Each row is a point on a landscape with many valleys, with its height.
From any point a ball rolls to the lowest of the 2 points nearest to it. It stops when none of these is lower. Distance is the straight distance between rows; heights are no part of it.
z_559: [ 15  37   8 -30   8 -10  39  -4 -10   7 -56  33   9  -5  12  -7 -46  -7
  -1  16  12  -7  31  -9   5  38  23  -5 -37  -9  25  32  20   2 -18   2
   2  18  33 -39  -5 -13   1  52  35]  (h 42.8)
z_652: [ 19  -7  33  -3  15  14  32 -28  -4 -38   3  -3 -34  -1  -9 -37 -46 -23
  62  39   9  13  28  -5 -21  -3  -5 -55 -24 -14  -8  30  27   3  -2  -7
  20   2   8  -5  13 -33  20  10  21]  (h 50.8)
z_638: [ -6 -37  21  19  13  12   1  -9  41   5  20  29 -38  -6 -13  -3  -1  -4
   9  33 -14   9  30  -8  -9  41   0  -5  29 -17 -48   4   0  -2  -5  26
  14  15  19  12  19  10   0 -46  -2]  (h 74.4)
z_273: [-28   7  32  42 -10  40  33  17  11  34  56 -15 -39  -2 -11  19 -15  10
 -29   7  22 -22  -8  -5  -1 -19 -32  -4  20 -44 -22 -13  23  15  -7  11
  10  33 -11  11   3  41  22 -58   2]  (h 23.6)
z_743: [ -7  -3 -24   8 -26  -9  -3 -13 -24   2 -24  14   9 -41  30 -44 -51   6
  -3  11  19 -11  -8   2  28  -7 -10 -33   4 -36  14  48  36   1   0  -6
 -21 -25 -34 -15 -20 -37  -9  36  24]  (h 68.9)
z_931: [-38  -9  28  32  32   0 -20  44  55   3  -7  14 -46  29 -24  29  30 -19
  -9  -4 -22   8  11 -22  14  10  12  24  -6  10 -49 -10   6 -23  -5  10
  27  12  28  35  31  41  27 -27 -27]  (h 77.7)
z_893: [-24   2 -11 -21  39  25 -16  -9  25 -15 -44  33 -21   4 -10 -25  -6 -27
   8   8 -34   7  44 -26  13  47  15   6  22 -18 -32  15   6  -6   6   7
  32  -2  31 -18   7  -8 -13  22 -27]  (h 81.8)
z_431: [  5  31  20   2   5 -10  -8  38 -25  19 -27  -6   6  32   6   2  13 -15
 -38  -6 -15 -18  36 -26  23 -29   3  43  -8   6  19  15  -4  12 -20   2
   7  45   9  -3  17  17 -17   3 -41]  (h 37.8)
z_135: [  5  15  40  -9  20  23  11  14 -19  42   8 -25 -11  33 -32 -19  -9  -8
 -17  10  10  17  57 -21  24 -27 -14   4 -13 -22 -12  13   4  21 -20  -3
  -5  43  34  -5  15   9  29 -15  -1]  (h 26.6)
z_134: [-22 -23   0   8  16  25  24 -31  27   2  38  -7 -34   3 -48  -5  -3   0
   6   7   1  32   9   7  -5   7 -14 -33 -11 -13 -41  13  31  -1  29 -24
  20 -29  31  -4  12   1  40 -24  52]  (h 57.0)
z_775: [ 54  40  31 -26  17 -19  19 -14 -12 -33 -34   5  17  19  34   7 -16  -9
  47   4   1 -14  11  20 -17  12  38 -15 -23  14  42 -16 -27  -8 -27  30
 -11  39  -1  -4  16 -22   0  37 -11]  (h 23.3)
z_455: [  4  -2  -4 -17  14  13  10  -9  -1  61 -13  31  29  -3 -21 -10  28  22
 -45   0  -3  30  30 -21   4  29   5  37  17  -3  28   3 -14  16  11   9
  -6  23  19 -29 -22  13 -27 -15  24]  (h 30.7)
z_125: [  7   6  30 -20   3  52  12   4 -18  45  -9  -4   9 -32  19 -14 -44  -3
   4  34  12 -10  10  -3 -19  -7 -38 -23  24 -50 -29  -7  11   1   2  19
 -32  33  -4 -14 -17  -6 -48  22 -17]  (h 57.4)
z_324: [-28 -36  34  36  15  15 -11  12  47  12  24   9 -50   9  -1  19  19 -15
   5  16 -16   0   1   3  -8  16  -1   2  19  -6 -50 -14  -1 -16   1  22
  12  21  15  28  20  31  17 -41 -27]  (h 76.2)
z_377: [-44 -29 -24  46  -1 -24 -28  23  49 -48  21   3 -40   2 -11  11  12   4
  -4  -8 -11  -5 -47   1  17  -8   0  -3  -6  -1 -42   6  32 -30  18  -9
  17 -47 -15  33   8  25  30 -13  -6]  (h 40.5)
z_295: [ 10  13  10  23  -4 -27  12  28  -8 -22  20 -13 -18   9   0  -3 -19   0
   4  20  11 -17  -1  -4  14 -22  -3   1  -3  -3  -2   6   6   4 -22   1
  -1  16 -11  14  11   9   1 -12  -6]  (h 26.1)
z_187: [ 64 -13  22 -23 -12  -5  38 -24 -22  -3  35  -5  29 -15  14  -6  -7  26
  48  26  29   8 -19  20 -39  -6   4 -36  -7   4  39 -23 -37  -2 -14  11
 -18  17 -15  10  -2 -17 -12 -19  18]  (h 9.0)
z_580: [-10 -36 -17  11  -2  23 -41  -4  12  23  -5  42   2  -6   6 -41  34   3
 -42   7 -30  12  46 -33  24  33  -4  33  70 -16   4  18 -17  17  10  25
   0  13 -16  -7  -2  25 -47 -29 -33]  (h 49.3)
z_260: [-38 -16  -6   2  12  50  28 -41  17  24  31  -8 -28 -14 -14   7 -21  -3
  -3  18   0  11  13  23 -20  11 -32 -39 -10 -29 -65   7  38   4  19 -26
   5 -36  20 -23  -8  -1  25  -4  58]  (h 52.2)
z_839: [  7  -8 -32   1 -35  -3  14 -16 -26  30  -7  28  31 -49  25 -41 -49  41
 -25  23  27  -1 -12  -3   6  12 -10 -18  18 -43  20  39  19   5  11   1
 -26 -12 -20 -29 -24 -27 -33  23  25]  (h 72.5)
z_799: [ 32  -4 -62 -13 -26 -42   5 -24 -10  -7  -1  25  38 -28   0 -23  10  52
  -2 -12   4  31 -41  -1  -1  17  28   0  -7  12  74  12  -7  -3   8 -13
   4 -43  -6 -12 -18 -16   4  -7  57]  (h 70.7)
z_597: [ -3  15  33 -23  34  21  31 -23  -7 -10 -12  -4 -19  21 -32 -20 -28 -39
  42   7   8  25  37  -3 -12   0   2 -28 -56   0 -18  27  20  -3   4 -28
  26  -1  37 -24   7 -21  32  29  32]  (h 44.3)
z_564: [ 29   4 -24  -9  12 -42  15 -13  25  -9   8  41  32   4  11  57  31  15
   4  -9   2 -19 -33   1 -47  50  16  26  10  42  27 -31 -52 -14 -22  10
   5  -1 -23  -7 -15  18 -39 -11   5]  (h 55.3)
z_318: [ 16 -22 -42  -1 -31 -34  12  -8 -14  24  20  19  42 -22  -1 -19  18  41
 -27   5  17   6 -32 -11  -3   7  -1   2  19  -4  50  11 -20  10   6 -11
  -1 -12 -28  -6 -27 -11 -29 -19  22]  (h 73.2)
z_699: [ 24  31  12 -22  15 -19  -3  -7  -6 -39 -39   3   8  24  18  -2  -5 -29
  32 -10 -14  -3  11  11   3  15  32  -8 -21  17  26  -2 -14  -5 -14  10
   3  13  14  -7   2 -23   7  36 -15]  (h 28.0)
z_363: [ 18  23 -48  -6  18 -53  14  -2  17 -13 -20  44  26  -5  -2  47  18  29
 -11 -14  -4  -7 -37  -4 -23  42  31  31 -10  33  30 -14 -19 -21 -12  -5
   8 -27  -5 -15 -14  20 -28  -6  43]  (h 58.3)
z_24: [ 17 -25 -44 -32 -17 -13 -10 -48  -2  -4   6  15  39 -29  -9 -41   0  36
  11 -23  -1  50 -33   8  -4  29  19 -21   2   0  33   7  -1 -12  29 -12
   2 -51   3 -11 -26 -31   6   3  50]  (h 68.1)
z_875: [  6 -17  12 -10  17  25  17 -22   8  12  11  19 -15 -16 -11 -29 -31   0
  14  41   0  17  43  -7 -11  32  -8 -35  23 -36 -37  14  17   1  -2  15
   2  18  19  -9   2 -12 -16 -21  14]  (h 71.5)
z_502: [ 10  45 -45 -11  -1 -41  12  12 -12  -4 -56  22  30  -8  13  29  10  17
 -46 -26   4 -22 -24 -11  14  -4  28  40 -19  29  61  19   6  -1  -7  -6
   1 -13   7 -29  -4  18 -15  35  18]  (h 56.2)
z_707: [-24 -53   2  15 -26  19 -37  -7   9   1  48 -27 -12   9 -18 -36  27  -1
   4 -27  -3  36  -8   4  31 -13 -11  -6  46 -10 -17 -17 -16  -1  36   7
 -18 -14 -16  28   4   0  11 -13 -30]  (h 33.6)
z_867: [-37  17  -9  44 -15 -27 -28  45  -7 -29   9 -24 -18  -4   4  10 -26 -10
 -10 -12   3 -26 -32   1  24 -42 -17   6 -17   2 -27  13  35  -4  -9 -25
   0 -29 -41   8  -7   1  18  30 -11]  (h 26.3)
z_94: [  4  -5 -10  -6  14  -4   8 -13  25  45   2  43  17 -14  -6  24  16  11
 -15   5  -9   2   8 -19 -29  56   2  38  21   9  -8 -15 -29  -4  -5   8
   3   9  10 -17 -25  12 -43 -30  24]  (h 37.9)
z_143: [ 20  -3  16  -2  14  -8  30 -14   7 -20  25   5   1  11  14  57  11  -4
  33  22  -1 -13  -9  42 -40  15   7  -2 -31  25 -19 -31 -24  -9 -10   0
   6   0   8   9  20   5  -1 -13  17]  (h 18.3)
z_975: [ 36 -18   2 -17  14  -3  26 -48  17 -31  10  21  -4   8  25  41   4  -2
  46  45  -6   1   3  41 -52  45  12 -18 -23  24 -22 -25 -20 -14  -7   5
  23 -18  17   7  18 -13   2 -15  36]  (h 24.2)
z_147: [ 14  27  29 -22  22   8  27   6 -14  -3 -44  21 -15   6   0 -23 -48 -22
  15  36   3  -6  52 -18   5  13   4 -21 -18 -23  -3  30  16   0 -24  11
   6  37  27 -14   5 -14  -6  26   5]  (h 47.7)
z_973: [  5 -22 -35 -11   9  -2 -42 -15  16  -4 -31  35   4  -3   7 -18  36   1
 -25   1 -34  12  20 -24   5  52  17  38  59   8  34   7 -23   7   3  37
   7  10   1 -15 -13  20 -38 -17 -24]  (h 52.7)
z_891: [ 17  10 -22 -30  -8 -23  15 -10 -19  30 -20  -6  41   2 -19   5  45  44
 -37 -52  18  25 -18 -13   4 -22  21  25 -20  34  77  -6 -25  11  18 -25
 -12 -19   4  -5 -22   2   5   8  34]  (h 60.0)
z_860: [-12 -14  28  32 -16   9  -3  13   7 -44  21 -35 -43   4   6  -6 -38 -16
  33   9  -3 -14 -18  27 -15 -32 -19 -41 -10 -11 -32  -7  30   5   8   9
  -7 -10 -31  24   8 -15  35   6 -18]  (h 26.5)
z_385: [  3  -6 -22   2 -33 -32 -39  15 -22  -9  -2 -27  19  17   2 -10  57   3
 -26 -50  -7 -17 -11 -25  31 -57   3  32   5  37  57  15 -10  13   9 -17
   5  -4 -27  30   6   2  -1 -14 -40]  (h 62.1)
z_740: [-16  -4  -8  20 -36  -3 -73   8 -23 -13 -15 -40   2  18  14 -40  23 -22
   0 -38  -5 -18  13 -13  55 -63 -11   3  16   2  19  31  21   7  15  -7
  -5 -11 -23  24  28 -32  29  -6 -59]  (h 57.5)
z_664: [ 21 -10  -2 -50  22  16   9 -54  21   9 -26  19  16   0  28  22  -8  -5
  18  13 -16  16   7  29 -59  65  13  -1  -2  10 -13 -31 -23 -20   7  23
  -3  -7  30 -35 -20 -18 -22  15  -5]  (h 48.2)
z_490: [ 39 -23  -3   1 -25 -37  11   0  -9   7  46 -16  24  15 -11 -11  45  32
  11  -5  24  16 -11 -12   4 -21   5   2  -1  26  70 -12 -46  23  -8 -22
  -3  12 -24  30  -6   2   7 -33  12]  (h 24.1)
z_221: [-17  11  18 -27  38  28  33 -12  14  11 -12   0 -17  16 -18  28  -6 -33
  20  13  -9   8  35  15 -22  13  -4  -7 -51   6 -50  -5  15  -7   7 -23
  22  -6  48 -18   5  -1  13  24  34]  (h 37.3)
z_248: [ -9  35 -16  -9  25 -19  24  21  -2  27 -19  11   1  13 -39  24   3   9
 -30  -9   2  10  14 -14  19  -3   8  30 -30  11  -3   3  13  -9  -3 -27
   7 -10  28  -4  -5  22  -5  -2  54]  (h 31.9)
z_213: [ 13  13  42  -2  23  15  38   1  -3   6  28 -20 -11  14  -3  53   1 -12
  23  20  12  -8  20  32 -30  -3  -5  -8 -32   4 -24 -28 -17   1 -19  11
  -1  34  28   3  27  16   4 -19  16]  (h 24.7)
z_671: [-22 -10  11  -5  -5  12 -28  21   4  12  14 -36   7  22 -28  25  46  -8
   3 -50  -8  24 -15   9   5 -16  -2  34   4  28 -19 -50 -28  -8  34  -6
  -3  -6  -1  25  -2   8   3   7 -28]  (h 45.7)
z_499: [ 16 -14  25 -25 -10  14   3 -29 -19   6  22 -25  10  -6  -2 -41 -15   3
  29   1  16  29   6  18  -4 -15  -5 -34  -1 -13  -6  -6  -4   3   7  -5
 -18   8   5   2 -14 -31  10  -4   7]  (h 63.4)
z_71: [-20   1  34  19 -15  35   1  23 -10  12  32 -51 -12   6  -3  34   3 -13
  14  -6   8 -12 -17  32 -30 -30 -24 -10  -3  -4 -37 -37  -8   2  11   5
 -12  19 -10  12   5   8  12  -2 -37]  (h 37.6)
z_583: [  2   2  21  10 -18  26  10  12 -36  -8  28 -45  10  -4  10  44  -2  -8
  36   4  20 -30 -43  48 -59 -36 -35 -31 -17  14 -15 -44 -14   6   1  -1
 -21   1 -32  17  -3 -13  -2  20 -28]  (h 41.8)
z_578: [-45 -23  -6  44 -25  34 -34  17  15  -2  41 -33 -31  10  -3 -34  -6  -6
 -20 -32  -4  13 -19   6  33 -31 -27 -19  40 -28 -41 -11  14  -6  34  -2
 -16 -21 -25  23   4  10  29   0 -41]  (h 26.4)
z_325: [-44  -9   6  43  14 -15 -10  41  46 -40  12 -11 -45  23   3  33   1 -15
   2   6 -11 -15 -27  14  -4 -16   0  -8 -29   7 -49  -1  34 -28   3  -7
  23 -19  -5  28  14  22  45  -4 -16]  (h 35.5)
z_7: [ 16  26  22   0 -14  -4  18  22 -36  -7 -10 -12  26  -6  25  21 -27  -8
  26   3  25 -35 -30  19 -30 -28 -20 -19 -23   4   7 -16  -9  -2 -16   1
 -27  13 -39   5 -20 -17 -26  41 -21]  (h 46.7)
z_19: [  1 -33 -25  10 -32  -2 -25 -10 -20   1  22  -4  11 -15  15 -58   8  18
 -18   1   4   1  -3 -14  30 -26  -7  -8  49 -23  21  23  -7  10  10  -3
 -19  -7 -33  12  -4 -15 -21 -14 -20]  (h 56.6)
z_253: [ 15  11 -22 -38  13 -18   4 -20   5  12 -35   4  37   1   2  33  21  12
 -13 -37   0  18 -32  10 -24  32  19  24   7  30  41 -34 -44 -14  17  11
 -19 -14  14 -34 -25   1 -20  40  -2]  (h 55.0)
z_553: [ 62  14  22 -34   5  -4  47 -23 -17  -5   1  19  31 -11  26  21 -25  13
  40  26  19 -10  -6  30 -45  15  13 -22 -28   2  31 -23 -25 -10 -17  25
 -12  24  -3 -11   0 -13 -22  11  19]  (h 16.5)
z_919: [ 12   1 -14 -43  -3 -10  -4 -23 -13  16 -21 -17  42   3 -11   6  42  20
 -11 -55   5  34 -35   2  -7   1  18  19   5  34  61 -32 -43  -2  25  -3
 -21 -19   4 -13 -33  -6   0  27   5]  (h 57.6)
z_824: [  7 -23   2 -16   3 -15 -27  -2  13 -26   8 -11   1  27 -20  13  56  -4
  22 -35 -20  28 -12   2   1  21  25  33  17  46  26 -46 -44   2  15  15
  -4  -7  -2  23  -4  16  -4 -11 -19]  (h 49.1)
z_742: [-47 -13  -2  13  37  16 -20  15  55 -15 -28  31 -41   7 -22  -6  20 -20
  -6   3 -33   4  24 -36  21  32  12  20  13  -6 -64   9  13 -17   4   4
  34 -15  28  14  27  20   4  -7 -27]  (h 79.5)
z_233: [ -3  12  -4 -22  22   9  24  -3  -6  59 -10  16  19  -3 -34  -1   2  15
 -37   0   7  34  27 -12  11  11   2  20 -15 -10   3   5   5   1   4 -15
  -5  12  34 -23 -18   6 -10  -9  53]  (h 22.8)
z_623: [ 12 -25  -1 -26   5  12   8 -35   8  39  16  20  26 -21   5  14   2  11
   5  12   1  12  -1  16 -43  48  -6   9  21  -2 -10 -24 -34  -9   9  14
  -6   2   4 -18 -29  -9 -41 -22   8]  (h 43.2)
z_677: [-26  30   6  17  11   3  37  21  -3  26  36 -22 -13   3 -23  56 -14  -1
 -18  -1  19 -25 -19  18 -11 -20 -30   6 -38  -3 -33 -13  17   6 -16 -25
   0  -5   9  -9  -1  33  16 -13  34]  (h 40.4)
z_349: [ -5 -10 -39  -5  -3  -9 -47   7  -1 -40 -31  24 -12   1 -10 -32  28 -18
 -23 -16 -34  -4  29 -28  51 -15  20  24  24  13  23  43  20  13   1  10
  27  -1   3  18  24  11   8 -19 -34]  (h 57.9)
z_793: [-15  12  20  13  -5  11   1  37  -5  32  22 -38   6  21 -23  30  20 -12
 -13 -21  11   1  -5   2   3 -30 -18  24  -3   9 -23 -33 -22   5   3  -9
   0  22   0   8   1  18   1   2 -25]  (h 41.9)
z_728: [-26  17   5  -3   9  30  41 -13  -5  41  28 -14 -13 -15 -17  28 -30  -2
 -10  17  11  -8   8  26 -18  -4 -31 -17 -30 -31 -43   1  30   5 -10 -22
 -10  -7  20 -29 -18  17  10 -11  57]  (h 46.3)
z_381: [  8   2 -33  24 -16 -57 -20  11   5 -78   0  -2 -17   0  -9 -20   7 -12
  27  -5  -3  -8 -22 -12  46 -20  21  -7 -23  26  31  33  20  -2  -9 -20
  39 -40  -9  38  26  -7  40  -4  19]  (h 43.5)
z_120: [-18  -4   4  33   4  20  15  23   6  -8  21  11 -26 -42  33  38 -41  18
  -3  54   8 -64 -46   0 -46  -3 -43 -17  10 -13 -50  -9  42   4 -22   6
  -8 -10 -49  -3  -9  15 -31 -11 -18]  (h 30.6)
z_31: [-12  47  17 -14  -7   0 -10  19 -26  14 -49 -20  32  15  18  26 -13 -26
   5 -42   2 -14 -15  21   3 -11   3  19 -40  14   9 -13  -6  -6   3 -12
 -22   1   0 -19 -23 -20   0  71 -13]  (h 45.8)
z_506: [-28 -42   0  16  -4  25 -29  -3  21  33  36  -2  -6   1 -29 -19  40  10
 -25 -25  -3  38   8 -14  31   3 -18  18  51  -5 -21 -16 -17   6  35   1
 -14 -12 -11  18  -3  22 -10 -26  -6]  (h 38.9)
z_747: [ 14 -32 -27 -22  -6  -7   5 -40   3  11  34  10  21 -19 -27  -7  12  24
  13  -7  -1  43 -27  23 -18  23   4 -11  -2   7   0  -9  -6  -9  24 -18
  -2 -39   5  -3 -21 -13  -4 -25  53]  (h 65.1)
z_982: [ 11  -5 -25  21 -28 -33 -13  -4 -17 -44  -6   6 -11 -32  29 -53 -36   4
  17  28   9 -21  -8  -9  28 -22  -4 -33  21 -22  22  44  31   5 -14  -3
  -1 -21 -37  18  -1 -25  -4   0   7]  (h 64.8)
z_181: [-25  -1   6  14  12  16  11   7  -3  -3  21 -21   4  19  14  85  34  -4
  16   5   3 -25 -39  53 -46  -6  -8   9 -43  40 -43 -46 -23 -10   1 -16
   0 -21   7  12  14  12  16  11   2]  (h 25.2)
z_97: [ -3 -12 -36   9 -29 -38 -49  -6   0 -88 -13  -3  -5 -17  18 -32   3 -28
  45 -14 -11 -12 -35   5  34  -8  12 -15  -2  17  14  16  10 -10   5  -4
  23 -45 -32  28   2 -31  21  16 -13]  (h 48.8)
z_15: [ -9  30  -6  14  17 -33  21  33  10  -2   9   9  -5   8 -15  36  -7  -1
 -15   9   6 -18  -4  -4  12  -8  -2  20 -28  11 -19   0  12  -8 -19 -23
   8   0   8  -2   4  24  -6  -3  29]  (h 33.9)
z_417: [  9   5  29  22  -4  -5  -2  27  -3 -42  -1 -22 -32   4  13 -13 -40 -18
  34  28  -2 -18   4   1   1 -21  -9 -26   1 -11 -17   4  21   3 -15  19
  -6  18 -16  23  17 -12   5   2 -23]  (h 18.8)
z_659: [ 18 -10 -12 -14  -9 -32  -8  -6   3 -40  15   4  21  10  13  24  26   1
  29 -16  -9  -5 -38  21 -23  21  19  12   4  34  20 -44 -41 -17  -1   7
   0 -13 -22   8  -5   1 -19   3 -22]  (h 52.1)
z_407: [  4  40   0 -33  -5  -5  -8 -15 -16   8 -64 -11  30   3  11  10  -4  -8
  -9 -47   6   6 -16   6  20   1  21  15 -29  23  42   4   0   1  14  -6
 -21 -17  24 -31 -14 -23  16  66   5]  (h 50.0)
z_279: [ 20  14  48   7  22   9  36  19  -7  25  41 -33 -16  33 -28  25  -1  -7
   9   9  26   8  36  -4   1 -19  -6   1 -25  -3   3 -16 -15  19 -30  14
  -1  51  28  12  27  28  35 -37  12]  (h 30.5)
z_230: [ 21  15  40 -25  44  17  44 -11   7  10   4  11 -10  17 -14  36  -5 -20
  23  26   0   4  50  16 -24  28  11  -9 -36   5 -27 -14 -11  -1 -23  11
  13  38  48 -10  20   7   3 -18  29]  (h 30.1)
z_78: [ 32  23 -20 -15  -8 -40   3 -17  -7 -32 -35  17  17  -6  20 -20 -12  -1
  14  -2   2  -2  -7   1  17   9  34  -8 -21  16  63  26   2   0 -15  -5
   9 -11  11  -9  -1 -25  17  20  23]  (h 34.0)
z_56: [-41 -10  29  42 -21  54 -14  30   7  -5  25 -43 -32  -2  16  16 -21  -8
   8   2  -1 -27 -30  33 -33 -35 -28 -23  10 -23 -50 -34  23  -3  19  10
 -10   4 -39  22   3   8  23   0 -50]  (h 33.3)
z_651: [ 26 -14 -21  -7 -44 -13  19 -20 -32  31   0  13  40 -37  23 -44 -14  52
 -22  18  33  -4 -13 -17  -5  -8  -2 -16  10 -29  57  32  -7  18   4  -5
 -23   5 -16 -19 -17 -30 -21   1  17]  (h 75.0)
z_20: [-34   8  31  41  -2  43  17  21  27  35  30   3 -38 -31  17  27 -15   9
 -25  26   2 -40 -13 -16 -26   3 -34  -4  39 -38 -57 -14  17   3 -15  15
  -2  27 -18   7   9  40 -10 -44 -23]  (h 15.6)
z_746: [-32 -25   2  23   8  43 -26   3  21  58  14  20  -9  -8 -13 -26  25  -2
 -46  -5 -13  26  37 -30  27  19 -22  24  61 -26 -40  -2 -16  10  17   0
 -13   6  -4  -3   7  28 -31 -21 -15]  (h 44.4)
z_446: [  7  43  24  15  -4 -12   4  52 -24  15  -5 -28  22  42   0  31  18 -19
 -19 -20  13 -23  12 -13   7 -42  -5  30 -20  20   3 -18 -20   4 -22  -9
   4  43  -9  11  10  12  -6  20 -34]  (h 41.7)
z_739: [-18 -28 -25  14 -19  -4 -19  -6   2 -13  28   3  -5 -24   8 -22 -14   9
   5   7  -2  -5 -23  13   7   3 -18 -12  34 -25 -34  -1   4  -8  14  -2
 -13 -29 -32   4 -12  -8 -25  -2 -13]  (h 51.2)
z_138: [-44   4  16  40  17  15   7  32  21 -10   9 -20 -27  16  20  70   5 -15
   6  18  -4 -29 -29  38 -31 -18 -10   2 -45  20 -61 -24  17 -15 -11 -12
   8 -13   0  12  13  24  38   6  -7]  (h 30.3)
z_179: [-28  47   9  -9   4   4 -22  34 -12  10 -66  -7   9   9  27  13 -26 -38
  -8 -24 -14 -19  14   1  15  -5   4  24 -27   0 -12   3  18  -8  -8 -11
  -1  11   6 -19 -12 -11 -11  73 -26]  (h 40.9)
z_726: [ 36  -9   3 -12 -10 -20  38  -7 -13  16  45  -2  37  -1  -9  27  27  19
  21   1  30   0 -25  16 -27   3  -3 -10  -6  24  38 -31 -51   8 -16  -4
  -4  15 -23  11 -12   4 -16 -22  18]  (h 17.2)
z_297: [ 21  11 -13 -36  18 -11   6 -27  21  14 -42  23  25  -9  24  28 -10   8
  -8  -2  -3   2  -6   6 -36  67  23  22  13   9  24 -20 -38 -11  -3  36
 -15   7  24 -52 -18   0 -37  37 -14]  (h 51.8)
z_852: [ -3  -4   9  13 -27  -9 -51  26 -29  14  -2 -53   9  39 -10 -13  49  -3
 -18 -56  -6 -10   8 -26  37 -70  -8  28   2  20  35  10  -4  14  14 -18
   0   1 -13  29  22  -6  22  -9 -50]  (h 60.2)
z_663: [ 23  20  49 -18  14  42  13  17 -13  12 -22  -9  -6 -12  18 -10 -54 -22
  29  46  -1 -17  28  -4 -18  -6 -23 -25  -1 -31 -21  -3  19   6 -13  30
 -25  48   9  -2   0 -10 -31  24 -13]  (h 53.0)
z_653: [-16  11  32  18   0  49  17  11  -9  40  45 -33 -34  19 -26 -26 -31   5
 -30  -2  17   5  32 -16  26 -34 -29 -10  13 -50 -30  -1  33  23  -4  -1
  -6  28   7  -1  10  21  45 -33   3]  (h 16.6)
z_731: [ -5 -29 -20  -6   8   1   2 -27  15   0  24   3  -5  -6 -53 -21  19  19
   4 -16  -2  54   5  -2  12  12   9 -11   3   4 -15   3  11  -3  29 -21
   9 -35  17  12  -3  -5  16 -27  52]  (h 61.6)
z_186: [  0 -15   1 -10 -18  22 -24 -16 -27  31  -6  -9  18  -2  13 -60   4   8
 -30 -13   4  11  27 -17  34 -31  -7  -5  27 -25  21  32   0  11  14  -3
 -22  12  -1  -6  -2 -22  -8   2 -23]  (h 60.3)
z_151: [ 28  21 -34   4  -2 -57   5   4  -2 -50  -6  10   6   5  -9  -3   9   7
  17  -9  -4   2 -20  -3  30 -10  33   2 -34  31  46  16   4  -8 -18 -25
  24 -32   0  21  13   1  23  -4  43]  (h 39.1)
z_144: [  8  11  28   7   4   3  -6  30 -25  30  -8 -14 -14  30  -6 -26   0   0
 -35   9 -10 -12  58 -34  31 -43 -11  19   1 -18  10  35   6  25 -24   4
   1  48   9   2  27  17  -1 -23 -38]  (h 33.5)
z_496: [  0  -7 -30  14 -13 -15 -26   3 -10 -41 -19  23 -15 -15  16 -53 -12 -16
  -6  22 -12 -16  29 -24  44 -12   9 -10  27 -13  16  58  30  10 -12   7
  20   1  -8  11  19 -14  -2 -10 -21]  (h 61.1)
z_311: [-28  38  16  23  -1  -8 -29  48 -16 -11 -39 -30 -11  20  11   9 -29 -37
   1 -13  -6 -24  15  -6  28 -30  -7  12 -30   3 -26  15  31  -5 -18 -15
   7   3 -13   1   3  -9  14  49 -17]  (h 35.0)
z_610: [ 29  36 -22 -27  15 -31  30 -15   5 -16 -55  33  15  -3   7   7 -23   2
   0   6  -1   5  10  -7  -2  46  42  -1 -26  12  51  22   5  -2 -16   6
  11   4  35 -42   4  -7   5  42  39]  (h 38.8)
z_955: [ -3 -24   8  -8  -5  42   7 -36  -3   3  31 -13 -12 -22   1 -50 -39   3
  15  12  10  23  17  11  -4  -6 -23 -56  25 -38 -39  12  25   2  18  -1
 -18 -10  -2  -9 -13 -25   7   1  13]  (h 67.3)
z_611: [ 18  33 -12 -26  -8 -16   1  -6 -14  12 -67  10  25  -3  20   7   5   3
 -40 -23  -3 -16   3 -11  18  -1  26  33  -7  21  64  24  -2  16  -3  12
 -14  13  28 -40   4   0  -7  40 -14]  (h 53.5)
z_50: [-46   8  -2  55 -18  -1 -53  49   4 -17  10 -42 -25  22  -3 -11  -4 -14
 -24 -30  -6 -13 -15  -8  42 -50 -15   7  10 -10 -33  11  31  -6  16 -10
   5 -18 -29  22  16  10  42  19 -41]  (h 16.9)
z_278: [ 27  13   0 -31  12 -12   0 -11 -20  28 -27  -6  23  18 -12 -13  32  31
 -28 -37   5  25  20 -19  12 -24  26  21 -30  27  75  13 -17  16   3 -22
  -8   6  27  -6  -1   0  22  -6  29]  (h 62.2)
z_928: [-22  -3   7  33   0  38  13   5  19  15  26  14 -35 -44  24  15 -42  18
 -11  46  -1 -43 -15  -3 -30   9 -43 -17  34 -39 -60  -4  33   4 -12  10
  -8  -2 -28  -3   0  21 -27 -30  -5]  (h 23.7)
z_945: [ -1  11 -64   3  -3 -42  -9   7   1 -11 -30  39  21 -20  -1  13  20  26
 -43 -11  -9  -5 -24 -22  13  18  20  42  14  12  34  15   9  -9   2  -6
  14 -26  -8 -10 -17  18 -36 -12  27]  (h 59.8)
z_669: [  9 -18 -35 -25   6   3 -38 -14   0 -18 -45  33   3  -4  -3 -39  27 -10
 -23  -9 -38  12  38 -24  28   9  26  17  37  13  47  43   1  20   2  27
  12  11  17 -13   9   5   1 -15 -33]  (h 55.5)
z_977: [-23   1 -19  23 -35 -15 -68  17 -13 -61 -27 -15  -3  -9  34 -33   2 -38
  18 -12 -10 -24  -7  -3  46 -29   1   2  21   7  -2  20  22  -5   6   8
   6 -16 -34  25  10 -30   9  23 -55]  (h 53.6)
z_422: [  1   5  16 -19  -6  28   7  -3 -22  52 -10  -1  25 -10  10 -21  -9   1
 -24   3  11   6  16  -4   4  -7 -18   7  18 -32  -6  -7 -14   3   8   8
 -23  34   3 -17 -22  -7 -34  21 -19]  (h 61.7)
z_822: [-13   5  11  41 -13   4  24  35  -1 -11  41  -5 -15 -23  11  50  -8  17
 -11  24  25 -54 -54   4 -38 -13 -36 -21  10  -2 -27 -24  14   8 -20   1
   0   6 -47  16  -6  22 -14 -18 -29]  (h 35.8)
z_971: [ 39 -33 -17 -20   2 -21   9 -48  31 -45  18  24  -4   2   1   5  10   0
  46  25 -21  22  -5  17 -40  58  25 -14  -5  19   1 -15 -19 -15   1   7
  27 -29   9   4   7 -16   0 -27  25]  (h 29.6)
z_393: [ 18 -23  15 -39   7   9 -16 -33  -7 -10  -4  -2  15  11 -11 -50  13   0
  21  -6  -8  48  21  -7   9  17  28 -16  16   5  26   3 -22  10   5   5
   0  11  23   0  -6 -28  18  -6  -1]  (h 60.1)
z_217: [ 22 -21 -13 -30   9   2 -23 -29  -3 -35 -26  22  -1   8 -11 -52  19  -6
  16   1 -22  34  33 -26  21  20  34  -6  26  10  51  33 -14  17  -3  10
  23   8  22   3  10 -22  24 -17 -13]  (h 57.8)
z_808: [-38 -42 -23  35 -11  -2 -24  -1  43 -23  31  14 -27 -15   6  -3   3   7
   0   9 -11 -10 -34   9   1  12 -13  -7  24 -16 -57  -2  13 -22  15   1
   0 -42 -21  15   4  13   0 -17 -16]  (h 45.9)

Where does a ball stop that starts at each point below?
z_852 => z_78
z_19 => z_143
z_638 => z_669
z_7 => z_417
z_799 => z_233
z_891 => z_233
z_651 => z_669
z_945 => z_50
z_422 => z_78
z_973 => z_50
z_652 => z_143
z_385 => z_78

Call two points neighbours if one is among the 2 nearest of the other. Go from one point of each pair to the other, from neighbour to neighbour, staying as low as possible. Name the highest point that can't be avoided.
z_233 and z_20 => z_793
z_143 and z_135 => z_279
z_143 and z_50 => z_7
z_417 and z_233 => z_15
z_20 and z_653 => z_273
